Points, in no order, along strands that fork, close into loops and pass close to each other.
In the rows, zero is written as 128.
Points whose rows are less than 106 apart are linked; no others are. Some points are linked to none.
Vil: [177  89 124  93 118 209 159 131 101 121 217 111  55 112 159 140 160 127
 145 128 160 119 173 126 154 141]
redap: [ 70  85 178 136 164 140 110  96 137 156 103 140  83 137 124 160 133  87
 169 128 107 157 134 144 140  89]
bizut: [ 72 145 173 139 130  74  58  89 107 110  45  57 209 141 125 123 140  85
 135 145 153 142 104 105 169 111]
kur: [160 119 116 171 123 142 126 131 121 130 174 102 133 111 109  84 152 176
 101 136 164  82  57 188 148 151]
gefal: [ 94 121  92 107 165 175  88 113 108 126 122 116 111 134 101 127 171  77
 150 116 111 107 121 171 122 151]
vav: [119 118  82 124 157 163 109  98 116 119 146 157  99 142 129 121 149 102
 143 113 127  98 137 170 117 142]
bape: [159  70 147 123 178 136 144  73 103 135 153 128 111 114 178 141 123 159
 129 107 159 147 129 138 154  83]
motok: [138 135 107 181 111 119 118  96 151 143 153 150 149 137 161  68 146 159
 122 105 168  48  95 148 134 149]
fumak: [112 121  80  79 165 132 103 110 105  80 124 140 112 121  99 136 152  59
 120 143 121 175 140 140 133 166]
Sigop: [116 109 179  89 133 150 142 139 128 143 139 127  87 109 135 151 135  99
 131 128 123 163 148  95 145  98]
keze: [ 98 140 173 100 110 106 138 152 144 142 114 159 111 115 126 131 124  96
 115 150 120 168 134  89 142 128]
Zed: [139 103 158  80 109 212 154 142 125 143 194 109  71 111 153 139 169  97
 149 124 146 113 171 110 156 129]
Fir: [ 93 139 172 141 108  93 153 121 173 173  99 165 135 137 164 133  97 151
 161 128 115 118 170  99 121  84]
nepi: [151 121  73 152 119 178 123 105 118 115 202 179  91 140 144 105 134 159
 137  94 145  65 133 170 128 164]
Ras: [157 142  96 194  99 102 149  85 135 135 148  92 185 144 166  83 109 206
 134 103 164  92 121 135 113 112]
dalof: [118 181 114 124  88  69 149 154 150 114  84 137 177 144 152 128 101 131
 137 141 118 121 184  68  90 141]
Vaz: [177  55 144 149 189 102 118  63  91  99 160 109 126 102 158 115 141 163
  97 132 172 169  78 160 178 102]
kiv: [151 124 103 167 111 129 134 129 144 136 160 144 131 125 128  92 132 170
 108 121 149  81  92 165 126 143]
mepe: [134 128  97 154 124 184 132 121 142 164 162 140 119 143 138 118 113 184
 156  82 122  53 135 166  99 118]
vofu: [124 109 161 110 112 209 131 142 135 169 196 117  78 118 136 127 169 115
 145 111 141  95 131 137 156 117]
sevak: [165 118 102  94 145 122 146 153 110  78 128 131 113  98  96 155 112 136
  93 157 122 216 120 133 121 130]
fot: [107 122 138 134 130 206  92 131 127 168 174 119  73 115 114  98 193  97
 123 109 147  56  70 177 147 153]
Poz: [132 129 144 134 132  79 133 114 120 118  94  99 185 127 162 113 132 127
 124 136 154 136 123  91 136 120]
difuv: [105 167 148 136 100  61 111 166 135 105  58 116 177 126  91 129 106 124
 102 162 121 194 123  99 108 105]
Sadas: [110 142 157  89 142 131 101 121  93 144  99  44 157 130 149 139 160  68
 147 124  99  77 147  70 138 168]
zev: [160  75 156 160 169 127 117  76 103 127 163 115 118 114 146  99 155 158
  94 120 173 135  53 176 183 116]
zire: [119 129 149 124 104 177 130 155 151 157 167 142  88 112 116 126 144 139
 125 114 127  99 108 143 129 117]
der: [133 128 130 161 120 158 129 160 176 163 158 184  90 136  91 146  93 185
 120 116 121 142 124 186 116  62]
kazel: [161  75 129 123 147 186 143 105 112 135 177 144  81 120 165 150 128 156
 145  95 153 135 160 150 147  89]
kud: [134 110 127 139 136 168 140 111 140 172 131 132 136 136 143 140 110 162
 159  87 109  82 146 148 105  94]
Tel: [104 145 128 110 124 162  91 163 119 130 143  80 119 106  76 101 191  79
  93 153 127 108  54 146 150 196]
mil: [148  94 162 118 147 168 143 154 121 143 137 109  98 102 100 159 125 151
 109 128 119 178  94 144 136  79]
bibap: [116 159 126 105  86  99 150 138 136 127 120 142 139 133 180 100 132  94
 145 132 126  75 157  64 131 182]
mupa: [113 120  97  80 162 117  93 124  91  98 103 101 147 117 103 146 151  72
 122 144 109 163 112 138 139 156]
dur: [125 142  57 106 131 129 133 115 113  72 139 192 111 162 137 131 121  84
 150 119 118 115 169 125 113 184]
rit: [117 125 180 118 126 100  61 101  85 116  63  14 203 131  93 151 143  94
 127 144 156 168  80 109 166 112]
laz: [185 130 100 104 134 137 162 148  95 110 139  61 138 122 122 154 126 146
 128 133 108 128 140 117 116 150]
nad: [ 94 157 141 166  89 114 106 183 161 155  71 118 155 131  44 122 118 149
 115 144  92 139 112 130  86 103]
Binev: [106 136 101 151 126 167  92 126 138 145 177 151  90 131 113  78 174 106
 109 117 148  56  70 185 151 175]
Ludi: [ 65 151 180 158 108  66 131 120 166 163  71 164 142 142 144 130 100 120
 155 156 101 128 159  93 126 101]
Nem: [160  97 120 128 145 165 150 115 129 138 162 166  93 137 157 154  89 173
 147 104 134 147 170 151 124  73]
teka: [124 134 124 131 125 152 159 119 155 172 138 148 129 151 159 150 101 157
 178  93 107  76 190 127  94  94]
Mure: [ 53 114 215 115 157 122  65 124 108 142  86  88 124 123  79 125 153  59
 115 146  99 145  83 121 153 141]
dufu: [126 133  55 150 139 121 123 100 127  79 155 237  97 164 115 123 100 104
 130 122 119 135 145 165 115 161]
zon: [ 86 152 152 171 100  97 116 149 177 162 102 167 131 137 105 110 117 129
 119 137 115 108 121 141 113 110]
Velu: [151 154  81 149 107  87 139 158 157  86 127 215 126 143  96 124  79 136
  91 149 130 181 123 129 109 145]
rosen: [ 94 137 107 108 138 170  88 153 117 133 132 101 123 121  75 120 176  85
 119 130 103  95  81 166 129 175]
Kal: [130 129 145  60 121 111 156 144 110 109 122 123 111 107 160 145 137  78
 118 148 124 174 167  54 146 169]
Disol: [154  99 156 146 157 119 139 116 117 144 110  90 162 126 139 134 119 166
 122 117 138 152  94 133 121  74]
Depe: [144 141 105 135 109 170 141 183 154 134 144 167  94 130  77 148  99 164
 123 122 105 145 121 160  93 112]
nezud: [143 163  78 164  88  75 128 158 157  80 104 174 165 146  93 115  93 161
 100 154 143 156 120 120 103 140]
roduk: [ 71 135 163 148 142  83 103 100 127 149  58  97 186 152 146 137 120 107
 163 131 102 112 149 102 110 110]
gimo: [ 49 174 175 186  85  68 101 134 166 160  60 144 156 145 105 107 108 127
 135 149 103 111 142 106 106 115]
leb: [ 97 131  99  94 152 116 126 121 118  99  98 153 109 130 115 154 117  78
 131 142 100 180 166 122 109 137]
Pekas: [151 104 129 167 146 135 108 117 125 117 170 133 104 114 112  81 157 150
  79 133 173 119  45 197 169 130]
fadiz: [164 110 128 158 151 125 144 128 120 123 110 104 157 120 107 132 101 192
 116 136 133 177  98 154 110  72]
bedi: [171 110 103 133 136 129 152 114 117  94 165 175 110 132 155 143  98 178
 124 117 132 148 146 146 124 118]
veb: [120 186 110 165  77  54 134 138 159 115  75 126 196 147 138 118  99 160
 132 128 144 124 155  82  96 122]
Purob: [112 158 123 138 100 131 103 155 154 143 151 151 108 120 102  76 168 101
  97 138 147  80  78 139 136 189]
buson: [112 131 160 104 126 166 104 152 120 131 167  98  83  90  83 100 200  70
  71 148 150 145  32 143 173 186]
gom: [104 173 112 107  83 105 143 138 163 124 143 191 115 137 162 101 123  86
 137 133 135  90 162  88 125 194]
bem: [ 61 147 156 149 140  68  77  82 123 125  44  91 205 157 141 123 129  95
 151 140 132 124 135 116 139 111]
Saz: [158  89 164  96 148 170 149 144 105 138 149  85  88  94 130 158 143 129
 124 117 130 162 112 119 148 106]
gekes: [177  96 132 133 149 157 157 161 121 134 132 112 117 102  99 161  94 208
 110 128 124 189 104 153 108  68]
pofi: [133 193  71 169  72  57 127 140 154  84  94 125 193 147 108 113 101 168
 112 138 159 139 124 104 102 131]
mizu: [174  93 181 106 146 140 153 131 104 139 148  39 122  96 150 145 150 131
 126 121 137 134 107 100 150 120]
Noba: [185 141 110  83 153 138 148 155  85 120  98  37 156 126 100 186 125 127
 138 138  88 150 157  93 107 123]
dif: [158  47 162 133 204 123 119  70 104 114 138 112 118 113 159 134 123 161
 116 112 162 182 100 151 162  71]
zolig: [ 93 125 162 125 142 113 122 131 129 156  78 110 148 132 124 149 124 116
 154 123  91 124 154 106 110 107]
remas: [146 143  78 155 108 174 137 132 148 142 178 176  99 150 136 114 116 165
 150  92 126  47 140 163 107 157]
gulu: [ 92 161 120 123 110 142  88 149 133 134 158 149  94 111  75  80 176  57
  77 150 132 107  64 169 142 200]
tipe: [136 134 110  66 133 101 129 143 106  91 102  98 141 100 126 138 143  82
 105 158 116 176 133  88 141 164]
Kek: [190 136  97 192 104 100 161 116 126 109 159  97 170 129 148  97 101 215
 122 123 157 111 123 146 116 132]
Tusiz: [132 148  91 118 112 119 148 148 144 108 127 175 120 143 125 135 103 121
 138 126 117 124 160 121 101 151]
vugi: [115 137 109 133 131 105 154  96 142 144 104 173 149 158 177 142  93 136
 179 103 101  93 194 116  89 116]
rud: [144 149 140  85 136 115 143 166 102 117  74  62 163 122  96 174 120 109
 124 150  82 162 158  76 108 117]
kiral: [ 96 148 182 123 108  69 133 168 144 120  78 151 138 113 107 126 112 107
  91 175 117 197 124  82 133 119]
fotut: [143 118  62 148 153 166 103  82 102  97 168 157 114 142 132 109 137 145
 125 100 134  79 112 187 126 154]
Bavil: [ 99 140 144 163 112 101 137 121 185 168 117 197 115 152 130 125  95 148
 144 128 117 120 135 153 113  90]
leve: [115 141 131 100 133  88 120 156 116  93  57 102 174 130  96 153 111 106
 117 160 100 197 141  94 115 113]
fim: [112 168  96 120  86 105 150 141 161 116 129 206 124 154 145 125  89 108
 159 128 107  99 175  98 104 165]
pavad: [150 138 106 142 100 160 142 163 148 132 162 146 101 119 106 119 123 154
 106 126 134 100 107 142 117 150]
nife: [176  77 122 128 146 190 146  92  97 127 211 126  72 114 185 127 151 164
 145  99 168 110 151 150 161 115]
Zop: [125 124 162  66 110 110 172 140 140 130 134 143 107 114 183 154 119 100
 150 134 122 163 203  51 141 122]
libe: [138 132 102 170 107 104 138  77 139 141 143 149 174 150 182  78 119 172
 140 101 153  56 128 127 116 142]
Rutep: [137 110 133 134 134 184 143 141 147 140 160 176  79 137 111 160 102 166
 144 117 124 161 156 171 123  57]
ked: [130 120 126  95 152 105  85 124  87 103  75  50 188 120  92 153 148  90
 117 155 121 170 102 118 153 125]
Geto: [123 143  99 111 130 100 140 139 133  83 113 182 124 134 121 133 110 105
 116 143 118 176 139 122 117 148]
reriz: [118 154 103 126 131  89 148 120 128 131  82 126 175 158 156 148  96 136
 164 118  96 110 194  95  87 119]
gada: [170 102 159 129 156 129 157 114 110 151 116  66 166 129 158 154 110 165
 140 112 120 141 133 102 117  76]
Pozan: [188 126 103 147 111 105 165 132 122 101 152 135 131 116 147 122  98 190
 119 131 147 133 131 125 122 141]
kimov: [ 94 114 159 124 135 180  90 133 123 153 163 119  73 115 107  93 197  66
 101 126 153 103  60 165 167 157]
fus: [ 97 132 130  91 148 117 124 132 120 124  93 129 119 134 135 160 126  76
 155 133  86 150 184  99 118 139]
Situr: [101 150 160  87 103  98 152 140 136 144 109 139 130 124 181 131 121  91
 150 131 109 107 195  50 138 152]
nuri: [183 107 136 114 162 138 141 107  91 136 127  31 162 123 143 153 134 144
 133 119 126 117 129 114 133 126]

A fork is a point with three links, a tip a point with one. Leave the first point through the second and follow the links. Name the first fork or tip that comes.
reriz; dalof -> Geto
fim; gom -> mupa
Kal; Zop -> Tusiz
Velu; nezud -> Tel
Saz; mil -> nuri

Name the points in between on the shortest way along the links from the first point to the second, in order.
gefal; zolig -> vav, fotut, nepi, remas, mepe, kud, teka, vugi, reriz, dalof, veb, pofi, nezud, Velu, Geto, leb, fus
tipe; dur -> mupa, fumak, leb, Geto, Tusiz
bape; Ras -> kazel, Nem, bedi, Pozan, Kek
Situr; rit -> Zop, Kal, tipe, mupa, ked
zire; bedi -> pavad, Depe, der, Rutep, Nem
